Points on a hilly landscape, in no order, each with its height.
A ball rolls from a point to the lowest of its 2 nearest points, and stops where none of them is lower. Distance is the straight distance between rows; heights are no part of it.
j_224: [-15 -11 -28   6   0   3  17  41   5  12  -6 -41  -8  19  32 -34  -6  26
  25 -22  21  28 -30 -21 -18 -16 -37  13 -18 -22  -3   3]  (h 43.2)
j_505: [ 19  -6 -29 -29   2 -35  -2  27  -8   2  13 -17  22 -35 -40 -29  45 -52
  -3   1  15   7  16 -21  -1   2  47  15  13  65  16   0]  (h 46.0)
j_872: [  4  22  33  22  20 -32  -1   9  -8 -27  13 -31  12   1   3 -21 -10 -10
  35  39  -6 -15 -15  39 -20  14 -27 -33 -24 -29  33  41]  (h 28.0)
j_462: [ 34  -7  18 -24  21 -35 -11  32  20   5   9  13  -1 -46 -35 -22  33 -30
   5  45   2  -3  39  -8   6  19  50  10 -13  60  -1   8]  (h 42.0)
j_890: [ -8  24  13 -10  48 -44   2  -5  -1   4  25  -3  23 -20  -8  -1  26   3
 -27   0  -6  -3  44  36 -50  -9 -11 -20   5  40 -14  33]  (h 81.0)
j_561: [ 22 -69  -9  -1 -12  -6  38  15  -8 -15 -17 -29  25  34  15 -60   9 -24
  -9 -32  33   2 -50 -30  -4 -18  42  21  17  29   1  12]  (h 65.5)
j_894: [  5  -8  48  12  -9  -2  16  23   5  28  18  24 -29  25  38   0   5 -19
  18   3  26 -14  -4  -9   4  18  20  25  24   9 -27  20]  (h 87.8)
j_92: [-26  44 -30  18  -5  51 -17 -16  30 -18 -10  -7 -26  25  14  31  16 -45
  20  26 -15  -7  -6  -2  30  13 -21   9  30 -26 -21 -16]  (h 67.5)
j_867: [-26  15  12   9  -6 -33  12  48  47  24  40  -5  -8 -30 -18  29   5 -11
  60   6  27  -2 -11  15  20  -8  12  12  -5  19  40 -21]  (h 30.0)
j_984: [ 18  25 -21 -16 -38  51 -42   6   1  23   3  23 -24 -17   4  29 -31 -37
  -7  25   5  13  -4  -9  24  38  15  27  23  -8 -16  -9]  (h 11.5)
j_310: [  0   7 -18 -52  -6 -11 -31  27 -25  13  10   8 -10 -52  -7 -11  17  11
 -28 -21  14  34  11 -14 -15 -14  24  36  -9  45   0 -16]  (h 51.0)
j_874: [  4  22   3 -27 -19  32 -17  -3   4  21   2  48 -15   5  13  25 -40  -8
 -22  33  22   3 -24  16 -14  49  38  -2  42  -3 -10  11]  (h 17.9)
j_929: [ 12   7   2   7 -48 -29  10  69  -2  21  12 -50  29   8  -1 -46  20 -28
  54   8  18  -2 -12  -4  35   7  23  10 -17   9   4 -19]  (h 60.3)
j_784: [ 16  -7 -36 -15  15 -60 -11 -16   6  15  47  11   7 -23 -44 -16  -9  11
 -32 -30   4  -1  -4  -3 -18 -19  36 -12  14  23  21  42]  (h 76.9)
j_255: [-22  -6 -13   8 -20  34  21 -30 -20  -6  -7  45 -37  44  33  28   8 -26
 -35  44 -51 -20 -21 -52  29  44   0 -18  34 -20 -22   7]  (h 74.6)
j_227: [ 34  29  24  -6  -4 -37 -22   2   3   3  34   5  19 -11 -24   4 -29  21
  -3  27  25  -7   5  48 -18  -4  12 -18  -9  -1  15  11]  (h 38.7)
j_841: [ 27  28   2  14   1 -19 -30  22  -1   9  36  51  -6   9 -19  25 -34  41
  29  54  44  -7  -6  63  -4  10 -10 -39  22  -1  11   2]  (h 42.1)
j_903: [-12  -2  41  11  41 -19  28  11   5  13   7  17  -7  28  35  -1 -10  37
 -12 -11  22  13  -8  31 -57  11 -24 -17  16  -3  -2  18]  (h 48.5)
j_124: [ -6   1 -47  21  -1  21 -10   2  33 -32  -8  -8 -54  38  10  -9  10 -10
   8   6 -13   2 -23  -5  14 -16 -12  28  24 -27 -37  -1]  (h 68.7)
j_712: [-37   4 -26 -42  25  -9  28   6  10  10  -4 -43  12 -18  19 -15   1  10
 -24 -29  14  25 -23  -3 -58 -20   1  -7   6  15   9  19]  (h 37.4)
j_696: [ -4  14 -37 -17 -21 -38  10  18  20  44  32 -54  13 -21  -4  -7 -22 -17
  -7 -18  -5  22 -30 -16   4   4  22 -26   2 -18  40  37]  (h 39.6)
j_928: [ -7  42   1  14   7 -34 -18  32  22  -9  22   4  -9  -7  18  12 -18  -6
  31  44  -2  -3 -19  54 -21  30 -18 -42  11 -18  -3  35]  (h 22.1)
j_721: [ 26  -9 -26   1 -24 -22 -17 -12   2  -4  13  23 -45 -30 -19  20 -25  -2
   6  -3 -19  12  -1 -23  22  14  42  11  15 -12  17  23]  (h 72.9)
j_562: [-19  14  16  35 -33  53   7 -42  -4  -8 -28 -10  24  24   2  35  -9 -23
  28  14 -27 -12  -2 -10  38  19 -25 -19 -19 -47  14 -36]  (h 38.4)
j_728: [ -6   2  -8 -10  38  25 -16 -49 -16 -20 -22 -42  37   1  36  14  45  13
 -12 -49 -13   1  35 -18   3 -39 -16  -9  -6  23 -52  24]  (h 79.6)
j_253: [ -9   5  40  33  38 -13  32 -45  -3  -2   7  11   1   0  -6  23   9 -20
  22  13  -8 -28  24  15   0   0 -20 -19  12  -1  25  23]  (h 38.0)
j_525: [-25  28 -20  34 -15 -15 -12  32  40  17  29 -11  11   0   3   9 -10  11
  83  -1  18   7 -21  16   7 -11 -20   6   7  -1  -1  -7]  (h 26.5)
j_608: [ -8  18 -22  26 -18  32 -11  -2  14 -40  -8   6 -18  42  -9  32  24 -23
  32  58 -36 -29  17   8  51  23 -15 -17  -2 -28 -23 -27]  (h 66.2)
j_563: [  7   4  52  51  33   8  21 -49 -28 -57 -10 -27  -5  27  28 -28  30 -15
   4  11 -27 -14  -3 -23  30   3 -52 -16 -17 -21  11  26]  (h 28.6)
j_257: [ 21 -18   4  14 -42  39 -31  30  26  25  -1  -6   6  14   9 -18 -12 -29
  14  -7  32  -9 -36  -6  25   8  15  56   8  -6 -23 -28]  (h 19.1)
j_715: [ -8 -44 -13   8 -20   2  33 -14 -18 -14 -17  38 -27  34   0  35 -29  34
  -6  -8 -44   7   7 -11  -1   5   5 -34   2 -31   6 -29]  (h 25.0)
j_938: [ 30  11  13 -18 -26 -61 -34  16  12 -11  26  -9  24 -18 -40   8  -4  57
   8 -17   9  -3  20  19  -2 -58   9 -29 -13  11 -20 -27]  (h 58.7)
j_452: [ 27   2  -4 -29 -17 -39 -25  16   4  22  43 -17  47 -28 -42 -15 -20 -13
 -21 -18  41  11 -40   1  -2  -9  43  -7  12  19  67 -11]  (h 33.1)
j_174: [ 13  14  33  -3 -30  15 -20 -32   3 -25 -25 -18  30  19   0   5 -21   8
 -14   6 -18 -23  18  22  -9   6  13   0 -22 -15 -35 -16]  (h 46.4)
j_922: [ 13   3  -2  16  18 -54  -4  49   1   7  43  -5 -21 -14 -22  -5   2  15
  48  29  17  11   3  29   4 -10 -20 -17 -25  -5  57  12]  (h 45.9)
j_158: [  8 -24   5   3  34  46  10  16   5  18 -17  26  -4  13   7  11 -46  47
 -15  -8  46  17 -18   2 -33  11 -43   5  -2 -14  15 -11]  (h 27.6)
j_197: [ 22  11   7   1  37 -15  -8 -30 -19 -36   4 -29  10   6 -27 -28  -8  -7
  10  24   7 -15  -1  30 -34 -19  -5  -4 -16  -4  27  34]  (h 33.3)
j_754: [ 10 -19  12  44  13  34   1   1 -17   6   0  18 -41  39  19   3  19   1
   8   9 -18  -9   7 -17  37   3 -61  18   7 -26 -20 -12]  (h 22.5)
j_836: [ 18   7  -2  17  23 -16  -3  13   4 -17  16  -4 -33 -20 -29   0  13 -10
  48  32   4  -6  28  11  12 -15 -14  14 -18   7  21   1]  (h 43.6)
j_806: [-24 -24  16 -17  15  -1  15 -21 -36 -36 -19 -19   5   5  41 -34  57 -13
   3 -19 -18 -23   3 -18  17 -46  16  16 -22  41 -20  24]  (h 56.5)
j_360: [-16  10 -26   2   9   1   4  -3  -7  -5  -1  21 -11 -33 -28  46 -11  36
   2 -25  -7  36  13  24 -11 -29 -30 -11  -4   1  28 -64]  (h 49.4)
j_879: [  3  22  24   9  -7  47 -16   0 -15  21 -11  18  -8 -11  40  19 -32 -21
 -11  22  -7  19 -20  -1  -8  57 -43  -1   1 -34   3   5]  (h 28.1)
j_155: [ -3  10   1  28  16  -1  15  -9  17 -11   8  17 -12   0 -36  39  -4  -5
  46  42  -5 -19  25  40  12  -3 -16 -30   1  -1  31 -21]  (h 41.2)
j_589: [-29  11   3  30 -22  50  -5  23 -19  21 -17  44  25  40  17  19 -16   3
  -3  15 -27   8  -8  18  -9  46 -44 -26 -13 -44 -13 -48]  (h 42.9)
j_328: [ 27   6   4  16  33  14  -8 -49  -6 -21 -14  -7   9   7  -7   3 -40   9
  -9  11  -6  -1 -10  15 -33   8 -23 -25   8 -33  15  32]  (h 37.6)
j_957: [-19  18  -3 -17  11 -32  23  34   9  -2  13 -32 -24   0  19 -20  31 -23
  11   8   2  10   8   6 -23  -3  14  15   1  22 -10  12]  (h 37.7)
j_331: [  0  -9   2  41  -3  24 -19  10  -2  -9   9 -18 -43  27  42 -37  44 -23
  -3  22 -23   7 -17 -26  60  -7 -63  36 -15 -32 -24   6]  (h 19.5)
j_642: [  6   9  33   3 -35   5  -3   2   7 -29  -8   6 -15   2  23  -5  -6 -38
  18  33 -14 -28 -21   7  18  33  36  14  -3 -14  -1  10]  (h 27.9)
j_685: [ 21  26  26 -21 -38   7 -38  27  16 -15 -10 -32  21 -24  -2 -15  14 -19
   5  29  -9 -14  30   9  26  11  13  28 -53  -3 -38 -29]  (h 55.7)
j_151: [  3 -14  17 -24  -5  -1  15 -30   3  -5 -28  28  11  10  21  18 -36  49
 -51 -14 -10   0  11   1 -43  22  16 -22   5 -14 -33  17]  (h 73.5)
j_695: [-41   1 -26  -6   1 -11  30  19   2  -9  -5 -58 -22  10  37 -31  34 -19
  15 -22  -8  25 -20 -16  -1 -30 -14  14 -12   0 -10   1]  (h 40.9)
j_192: [-12   0 -28  16  -5  19 -12  -1  -4  17  11  54   0  36  -3  45 -48  28
  38  35  39  -8 -38  45  -7  22 -16 -66  41 -15  16  -2]  (h 44.5)
j_34: [-14  10  40  44  34  22  35 -46 -25 -27 -24   9   3  26  14  17  16 -20
 -16   8 -36 -18   2 -16   5  31 -32 -30  17 -22   5   5]  (h 33.6)
j_930: [-31 -34 -11  13 -25  46  39   5  10  -4 -23  37 -46  30  15  15 -23  -3
  20  -1  -5 -17 -51 -30  27  15  -3  18  15 -31  27 -22]  (h 23.2)
j_366: [ 24 -21 -16 -23  12  13 -13 -23 -48  -3 -30 -60  41   8  32 -27  25  18
 -12 -24  -7  -7  14 -17  -2 -50  -8 -24 -28  20 -30  39]  (h 81.3)
j_130: [-15 -32 -13  50   1  64 -15  38   3  50 -19  39  14  41  19  -8   5  26
 -17  -4 -16   8 -17  -8  18  21 -85   9   9 -59 -25 -28]  (h 23.5)
j_499: [-15  38 -20  13  11 -29 -14 -64  21  21  19  49  11 -35 -40  24  13 -17
 -24  10 -16 -17  39   7   2  29  10 -16   7   9  13  49]  (h 88.1)
j_214: [-24  10 -11 -21 -10 -57  10  39  17  26  50 -21 -14 -23  -6   9  -6  -6
  11 -13   8  11 -31   8   9  -4  34  -2  -4  -5  67   5]  (h 34.5)
j_271: [-18   6  15   9 -14  24  24 -40   4 -15 -14  23  -7  58  30  19  22 -12
 -31  19 -37 -30  23 -18  17  27   7  -6  32 -13 -60  -1]  (h 76.3)
j_516: [ -2  32  29  -4  -4  37 -16 -15 -12  15  -5 -29  14 -20  19  -6 -15 -18
  -5   7  17  17  -1  11 -13  14 -29  24 -27 -14   3  -9]  (h 32.2)
j_679: [ -2  10 -11 -44 -16  12 -25   4  -5   0  -1   1  -1 -50 -23  17 -17  38
 -11 -35  12  31   0  -7  -5 -39   4  17 -11  21  17 -54]  (h 51.4)
j_260: [ 20  13 -18  16 -30 -11 -13  22  19 -25   3 -70  11   8   1 -33  33 -45
  50  22   0  -3   2 -16  47 -17  18  11 -26  -3 -19  -7]  (h 62.6)
j_582: [-11 -10  30  49  43  38  21 -36 -36 -51 -37   8   0  56  31  -8  43  -1
 -52 -11 -52 -13  -1 -29  20  12 -49 -39  13 -21 -31 -12]  (h 37.8)
j_849: [-10 -45   9  -8  16  67  -2 -27  -1 -21 -43   6  10  34  17 -23   8  20
 -49  -6  -4 -31 -10   7  -4 -25 -32  24  -3 -14 -45  -9]  (h 70.8)
j_824: [-14 -14 -51  -4  17  43   3 -47  16 -42 -34  -5 -32   9  -7  14   8   0
 -17 -16 -29   7   3 -29  14 -13  -7  18  13 -17 -15  -9]  (h 69.9)
j_993: [ -2  12  23  -4   1 -32  10 -14   8  35  27  25  -8 -12  15  12  -8 -22
 -18   6   6  -5  14  -3 -15  36  34   2  27  11  -6  49]  (h 86.5)
j_701: [ 25  -6 -19  18 -21 -17 -24  45  11  16  25  -2 -14  16  -9 -12 -21  28
  47  -8  40  13 -24  -6   8 -11   8  13   2  -6   2  -6]  (h 23.0)
j_611: [  7  -6  19 -21  -4   2 -10 -17 -20 -47 -17   4  -3   4 -11 -21   8  -3
  -5   7 -13 -22  20  14  -5 -10  29  23 -18  18 -16  -6]  (h 49.7)
j_99: [  1  29  22  -8 -27 -68 -18  57  38 -15  31  -5  44   1 -30 -20  -2  54
  38   7  28  -5  -4  41  -9 -21   4 -19 -15  11   5 -28]  (h 56.6)
j_183: [-10  -9 -11   6 -22  16  23 -65  38  19 -17  14  21   8 -18  55 -37   0
 -14 -17 -13 -16   0 -21   7   6  26 -30  34 -26  -5  12]  (h 92.4)
j_46: [-14  35   7 -18  10  27 -16  -4  -4  -9 -19 -20  26 -26  -4   2 -23  24
 -11  -9  12  23 -13  40 -42 -14 -31   1 -23 -11  20 -33]  (h 35.9)
j_566: [  4 -33   8  -6 -11 -24  14 -16 -21 -36 -12  -9 -20  -8  21 -42  46 -37
  -9  -5 -28  -5  11 -52  44  -2  38  28 -13  22 -23  31]  (h 53.1)
j_532: [-14 -21 -33 -10  16  58  -2 -37  -5 -42 -66  -8  14 -17   6  23 -15  11
 -39 -38 -37  12   3 -30   0  -1 -30 -10 -16 -31  -4 -18]  (h 71.3)
j_654: [-42 -24  26 -17  -2  11  46 -11  13 -32 -36 -27   8  -1  62 -26   4  -1
 -22 -29 -14   1 -39 -27 -18 -12   6  13 -16  -2 -17  20]  (h 61.3)
j_845: [ 28  21 -29  -4   7 -11 -34 -33  15  -6   6  -6  19 -21 -40  -9  -2 -32
 -16  -8  23   2   6 -11 -18  -9  45  29  34  31  -6  21]  (h 21.7)
j_722: [ 25   3  13 -32  -9 -12 -19  51 -22  -6   6 -27  21  -5 -25 -41  17  -3
  20   5  36  -5   4   6 -13 -37  20  20 -20  41   4 -34]  (h 50.9)
j_426: [-15  17  -2  -9   1 -65  -5 -28  16  43  54  52  22 -52 -21  -1   5 -12
 -37 -13 -17 -25  24   5   8  30  15 -14 -28  24  16  51]  (h 86.6)
j_513: [ 15  12  -6 -15   6 -29 -11  42 -21  14  31 -28   5 -26 -32 -14   5  30
  35   4  37  19   8  13  -4 -38 -27  -5 -28  21  44 -26]  (h 48.2)
j_935: [-18   2  29 -15  17 -69  21  51  -2  29  38 -10  -4  29  32 -16   2  40
  -8  -6  23  12   0  26 -38   9  10 -20  -4   7   2  23]  (h 51.2)
j_428: [  2   6 -19  -4  10 -32   8 -22  -4  36  28 -40  14 -34  -7  14   0  -5
  -1 -30  -6  21  17 -18   1 -22 -10 -11  -9   0  13  21]  (h 38.3)
j_974: [-37   7  30  27 -34  59  10  -9   5   5 -12  -6  12  36  22  12  34 -35
  17  16 -24 -32  10   3  59  11 -32  23 -20 -25 -23 -47]  (h 35.4)
j_541: [  2  20  -7  11  61 -25  -3 -36   7 -28   8  12   7 -18 -48  22  28   7
  -1   9 -18 -18  58  39 -12 -23 -18 -23   4  30   2  10]  (h 79.5)
j_865: [-21   3 -14  -4 -17 -13  18 -22  63  10   2   5  16 -11  -9  48 -43  22
 -23 -34  -3  -1 -15  12 -26 -10  25 -24  32 -17 -10   0]  (h 91.5)
j_694: [  1  35  22 -39   7 -54   3  22   4  33  38  -7  39 -23  -3 -17  17  -3
 -42  10  16   4  28  20 -40  14  38 -10   8  44 -22  28]  (h 82.8)
j_391: [-23  -5  15  11 -16  25  11  29 -35 -10 -23  37  -2  11   3  24   5  14
  -6  -3 -41  11  27  20  11  20 -33 -18 -43 -24  14 -77]  (h 44.9)
j_795: [ -6  -6  22  17  10 -26  15 -13 -28 -31 -15  12 -30 -14  24  15   0   4
 -19 -12 -67  18  13  -3  -8  30 -21 -25 -12 -26   6   7]  (h 69.5)
j_848: [ 20 -19  14  14  13  29  19 -48  -3   3 -12   4  -6  15  11 -16   1 -22
  -7  -2  20 -12  -8 -40  10  -1  10  31  18   4 -16  37]  (h 8.5)
j_909: [ 33 -43  15  -6   3  36   2   6   2  14  -8   6  -5  16   7 -29 -13 -12
 -19 -25  41  -8 -18 -14  -6  -4  17  51   9  17 -26  -5]  (h 14.7)
j_834: [  1  -1  22 -18 -13 -54  -6 -17  -4  37  23  26  35 -42 -15 -12  15  -7
 -30 -17  14  -6  28  -3  -9  26  51   9  -2  40   6  36]  (h 84.8)
j_568: [ 10 -14  32 -14 -31  -9   4  50  -3  32  19   6 -15  -3  36 -14  11 -34
  -5  -7  20  15   3 -20  18  31  47  44  -3  19 -16  -9]  (h 88.7)
j_36: [ 38 -12  11  -3 -49 -25 -16  12  -6  12  18  43 -24 -19 -20  33 -18   8
   2   7  -8   2  39  -9  34  18  49   9  11  11  -7 -19]  (h 74.4)
j_549: [ -8  -4   6   4 -11 -22   7 -10  19 -27  -2   7 -26   4  13   7 -34  -8
  19  12 -15 -17 -49  20 -10  23  36 -19  27 -32  24  41]  (h 21.6)
j_179: [ 10  53 -43  -3  -1 -26 -27  36  19   8  32 -33 -14 -13  -4  -1 -14 -21
  21  34  15  21 -17  19 -20  -2  -7 -14  16   0   9  25]  (h 27.5)
j_986: [ 38  30 -48 -13   9 -30 -18  30  -9  12  28 -38 -24 -14 -15 -19  20 -17
   0  37   4  29  34 -17   4  -1   2  -4  10  13  -7  36]  (h 32.7)
j_396: [ 17   5   9  16 -12   3 -12   1 -21 -42 -17  19 -28  22   5  11   3  -2
   1  46 -56 -12  24  12  18  37 -20 -20 -14 -36 -10  -7]  (h 67.7)
j_939: [ -7  29  21   4 -19  -7  -8  53  11   4   8 -35  20  -2  18 -34  21 -11
  46  33  12   2  18  16  10   2 -24  20 -43   9 -15 -21]  (h 58.1)
j_776: [-13   5 -22 -10   0  -6  -2 -35 -19 -25 -17  24 -38 -35  -5  14   6  -5
 -13  -2 -48  20  25 -28   8  29  11  10  -2 -10  14  12]  (h 71.2)
j_189: [-12 -46  -4  30 -20  19  38  -5  15 -11 -32  18 -15  11  17  37 -44  27
  12 -12 -24   2 -35 -39  18  23 -21 -25   4 -56  24   1]  (h 26.2)
j_814: [-13 -26  18  -9 -10  25 -19  15  -7 -24 -25  -4  11  25  23 -45  -2  38
  -7 -16  -2 -23 -21  31 -22 -20 -23  25 -37 -16 -34 -23]  (h 69.6)
j_606: [ 13  18 -32 -41 -24  -2   5  47 -22  39  -1 -68  12   7   0 -52   5   7
  -1 -10  25  19 -11 -10  -7  -7   3  -1   0  13  -2 -14]  (h 43.3)
j_899: [-13  27   4  38  53  19   4   5 -16 -11 -24  -2  14 -10  -3  13  -6   2
  -5 -32  -7  35   2  40 -43 -10 -48 -35  -5 -17  12 -31]  (h 39.0)
j_632: [ 18  14  28 -24  21 -42   3  12  27  36  42  -1  36 -56 -52   1  20  -2
   3  19  25 -16  42  14  13 -31   6  -9 -19  54  13  -6]  (h 17.7)
j_970: [ 20 -13 -23   6   6  27 -11 -39   6 -19 -14  23 -13  -3 -41  -2   1 -43
   5 -10  19 -13  -9 -20   7   0  47  46  45  28  10  -9]  (h 16.0)
j_384: [ -1  14  15  47  19  -6  13  -1  -2 -20  -3 -40 -16  28  43 -28  32 -32
  27  17 -12  12  -8 -23  25  -3 -48  -2 -10 -20  -7  30]  (h 23.7)
j_492: [  5   3  -4  26 -24   6  -6 -13  28 -43  -9 -26  -9  18 -11  16  21 -24
  46   6 -19 -26  29  -4  57 -11  11  16 -15 -11 -19 -25]  (h 64.6)
j_885: [ 28   7   8 -26  15 -39 -28 -18 -20   8  16 -13  48 -45 -47 -15  32   9
  -4   8   4 -19  50   3   5 -26  15 -19 -35  48   1  21]  (h 24.6)
j_173: [-17  13  15  -4   1 -76 -11  57  24  23  47   1  13  25   6 -11 -15  57
  19 -11  38   0 -24  37  -6  -8  17 -15  -4   2  40  -6]  (h 54.1)
j_390: [ 13   9  10 -10 -10  36 -16  -8 -14   7 -13  39  -6  11  26  24 -64   7
 -19  39   6  -1 -37  12 -18  64 -11 -37  23 -41   2  25]  (h 23.6)
j_988: [-15   5  15 -19  19 -37   2  -7   0  40  25  45  23 -80 -32  22  39  18
  -7  -8   6  -7  53   3  17 -11   2   5 -25  61  16  -2]  (h 23.8)
j_249: [ -2 -48  19 -22  -2  43  26  -3  -2  -7 -47  29  17  37  21   9 -30  54
 -45 -24  -8 -24   2  -3 -29   4 -19  -7  -6 -13 -41 -16]  (h 72.1)
j_921: [ -7 -34  -8 -61  16  -5   2  -3 -21  11 -31   3  43 -37   2 -32 -14  39
 -45 -36  36   5 -29 -25 -40   4  38  -1 -16  24  36  50]  (h 87.1)
j_603: [  7 -31 -15 -47  27  23 -14  -9 -16  -7 -21   3  22 -25 -14 -17 -16  40
 -18 -33  39   5 -25  -9 -44 -42  18  16  -2  40  13  10]  (h 85.8)
j_425: [-18  -9  41  13 -42  44  -4  13 -13   3  -3  28 -28  24  26 -14   8 -29
  22  35 -11 -38 -27   2  52  35  -9  33 -10 -27  -4 -19]  (h 32.4)
j_689: [ 33  -2 -23  34  14  27 -17 -18  16  33  16 -10 -20   8 -19  27 -39  -1
  40  -1  46   4 -14 -11   8 -22 -26   7  24 -11  15   8]  (h 22.7)
j_162: [ 40  -3 -11  -6 -20  -2 -17  -6  22  12   3 -30  32 -14 -26 -10 -30 -29
  -3 -15  37   9 -35 -18 -15  -6  41   9  22   2  12  14]  (h 27.0)
j_339: [-30   1 -14 -18 -17  62   1 -10  -7   5 -34  28  19  33   4  31 -20   5
 -50  11 -21  10  -1  10 -24  22 -17  -9 -10 -27 -10 -55]  (h 45.1)
j_553: [ -9 -29   7 -10 -29  10 -19  48 -16   4  -7 -21  14  27  23 -56  24  20
  13 -27  14 -13 -14   8  10 -46  -8  41 -37  13 -43 -32]  (h 68.5)
j_443: [-14  24 -23  58  16  24  -5  32 -11  -4 -31  37   4  21  -4  18 -26  12
   2 -15 -21  36 -12  28 -22  22 -40 -53   9 -45  11 -47]  (h 41.1)
j_306: [-32 -14  44   8   7  -6  33 -17 -20 -25 -20 -25   5   4  61  -5  29  -6
   5 -33 -33  -3   6  -8   6 -24 -17  -2 -26  -1 -21   6]  (h 59.1)
j_236: [ 12 -18   4  14   0  32  -2 -17  -5 -11  -4 -28 -24  20  19 -46  27 -43
  -2   3   7  -1 -20 -40  50 -20 -10  49  -7  -5  -8  15]  (h 15.0)
j_471: [-16 -16 -31   7  35  13   5 -46 -26 -28 -46  29   4 -18  -9  31  -9  27
 -33 -42 -45  21  19 -16 -21  -2 -18 -34   6 -11  11  -3]  (h 72.6)
j_437: [-21   1  37 -19  21 -17  29  15 -14  34  22  29 -18 -47   2  19  23   2
   5   1  11  12  41   2   6  10   2  19 -16  39  28  -5]  (h 28.7)
j_341: [ 13 -17 -15 -29   3 -40 -13 -20   1   4   3   5  13 -21  -5  -5 -17  41
 -46 -31  -3   8  12  -9 -41 -16  31 -16  11  10 -23  35]  (h 75.3)
j_623: [ 20  34 -16 -48 -27 -14  -7  51  -5  47  19 -54  42  -8 -34 -42  -3   7
  -6 -14  46  23 -38   6  -6   1  17 -24  21  11  47 -18]  (h 38.9)
j_827: [ 16  21 -16 -62 -10 -29 -15  53 -41  24  14 -29   6 -18   7 -28   8  32
 -31  -4  13  37  20  -3 -24  -4  10  -7 -12  33 -13  -6]  (h 47.6)
j_263: [ 52  12  -4 -12   8 -39 -27  61   9  23  32   0 -16 -30 -18  -9   2 -15
  11  68  13  10  22   7   8  21  23 -15  -7  24   3  36]  (h 37.9)
j_752: [-20 -20  24   6 -20 -15  32 -17 -18 -15  -2  42  -6  26 -17  31 -30  22
  16  15 -21 -20  -6  26  -2  22  19 -36  -6 -24  49 -14]  (h 20.6)
j_548: [-22 -21  17 -13  -2 -33  29 -10   3 -31   0  33 -29  -2 -13   7 -13  17
   6  -8 -15 -15 -12  22  -9   8  54   7   7  -1  37  -2]  (h 14.8)
j_819: [ 22 -28 -13 -15  12  -6  21 -23 -27   3 -17 -59  50   5  -9 -46  -5   2
  -1 -28  23 -12 -20 -14 -11 -43  18 -16   0  18  10  42]  (h 83.1)
j_617: [ 10   3  -9  32  16  23   3  -2  -2  22   3  13 -22  20  -4  27  -7  12
  15 -10  11  17  21   4  -6  -9 -42   3  18  -5 -15 -29]  (h 25.2)
j_901: [-22  -6  -2   5  17   3  15 -58   6 -21 -19   1  -2  23  22  27  37  13
 -17 -28 -35  -8  47 -14  -2  -6   3  -6  25   9 -58  13]  (h 77.8)
j_628: [-37  18 -17 -17   1 -13   9 -39  49   6   9 -14  19 -40 -25  26  -5 -12
 -19 -46   5   0 -12  -5 -26 -29  37   5  30  21   0  -1]  (h 90.5)
j_987: [-29 -10 -27   8  -3  13  24 -60 -27 -27 -29  36 -29  18  -3  30  18  -8
 -24   6 -59   2  13 -56  17  38   8 -17  20 -18   8   1]  (h 73.0)
j_900: [-12  35 -30   5   8 -14  -9 -43  43  11  17   1  -1 -31 -25  51   9  -8
 -10  -7 -17   9  39  -6   6   0  13  -1  28  14 -14   0]  (h 89.4)
j_757: [-21   3   2  11  21   0  18  -8 -42 -11 -20  34  -3 -32 -23  43  13   4
  -7 -16 -46  24  47  21  10   5 -26 -38 -20  -1  32 -52]  (h 47.2)
j_477: [ 45  -7 -39   6   0  36 -42  24   4  27  15  10 -39   7 -13  -7 -29   4
  11   5  40  20 -18 -13   0 -11 -12  43  14   0  -3 -10]  (h 19.6)
j_254: [ 35 -19 -21   3  10 -25   0   2 -19 -17  13  -7 -27 -12 -21 -31  37 -49
  12  11   2   7  13 -38  32   1  44  34   8  30   6  31]  (h 49.6)
j_761: [ 45  16  -4  10 -21 -15 -27  27  16  16  15  14 -43 -20  -3  37  -1  -7
  19  39 -20  10  50  -9  33  24  -3  -5  -2   3 -28   9]  (h 75.8)
j_622: [ -7 -26   3 -22  17 -15   7 -26 -24 -18  -4 -14  27 -17 -18 -17  10   9
  14 -43   8 -23 -10   6 -24 -62  36   5 -11  43  23  19]  (h 84.5)
j_786: [ 18 -48 -21  -1 -21  25  -6  28  -6  -5 -14 -47  30  28  12 -65  18 -24
   1 -32  29  -9 -38 -16  14 -47  18  41  -9  25 -23 -25]  (h 67.1)
j_690: [  3 -35 -18  43  19  56  15  33  12  33 -15  48 -16  47   9  13 -29  33
  14   0  28   3 -23 -10  -8  16 -71  -1  22 -36  -2 -12]  (h 25.3)
j_697: [ -1  -6 -33   6  39 -35  -2 -48   4 -12  26  28 -14 -17 -48  14  -7  24
 -16 -18 -19  -6  23  17 -19 -34  -1 -12  18  12  22  22]  (h 78.3)
j_760: [  8  -2  44 -20 -15 -25  -2  25  13 -26  -8 -26  25 -24 -18 -14  21  -7
  22  17  -6 -23  29  21   9 -12  38   6 -41  36 -13 -23]  (h 52.9)
j_649: [-30 -24 -21  14 -12  67  -3  -1  18  41 -22  14 -16  34  22  16  27  -6
 -48  -1 -25   0   0  -9  23   5 -54  28  19 -42 -40 -32]  (h 21.1)
j_208: [  2 -21  -2  30  29  17  25  -2   4  -9 -17 -26  -4   7  23 -12 -16   6
  26 -12  16  11 -40 -19 -16 -12 -55   2 -15 -35  30  17]  (h 45.0)
j_223: [ 20  26  35 -13 -45  -2 -20  -4  12 -25  -5  14  33   2 -38   8 -36  23
   0  16  14 -24  -2  48 -10   4  42 -10  -5  -4   2 -40]  (h 42.8)
j_713: [ -9  -9 -12  15  -3  52  17 -21   8   7 -11  13 -41  16 -15  16  -8 -31
  26  -2  25 -13 -21 -12  16  -9  11  37  30  -6  15 -25]  (h 20.2)
j_444: [ -7  -2   2  23  12  -3  16   8  23  19   9  37 -17  49  13  28 -34  41
  16   4  37  -7 -24  36 -40   9  -7 -21  42  -8 -12   5]  (h 46.5)
j_468: [ -8  -1 -28 -21 -14  81 -19 -19  -4  32 -15  24 -24   3  -8  20  -1 -18
 -48  12 -16  -1  14 -20  24  24  -8  46  14 -20 -19 -29]  (h 17.3)
j_748: [-38   3  16 -24  30  -6  20  -4 -25   7  -1  -5  -4 -31  20  -1  11   0
  -3 -25   3  16   5   8 -32  -6  -6  17 -13  26  16   3]  (h 33.2)
j_931: [-16 -36   7 -19  -2  11  45  -7 -10   7 -25 -42  20   7  47 -53  25 -32
 -21 -31  18   5 -35 -48   6 -21  23  14   6  27 -16  32]  (h 63.6)

Call two points neighbours if one is among the 2 nearest of the other. Go from one point of each pair to the other, from neighbour to neighbour, staying as low as possible. Name the highest point that can't be avoided.
j_548 and j_848 | j_679
j_970 and j_227 | j_760
j_970 and j_548 | j_189
j_984 and j_477 | j_158

For each start below, name the point where the ball stops.
j_492 | j_227
j_784 | j_928
j_654 | j_928
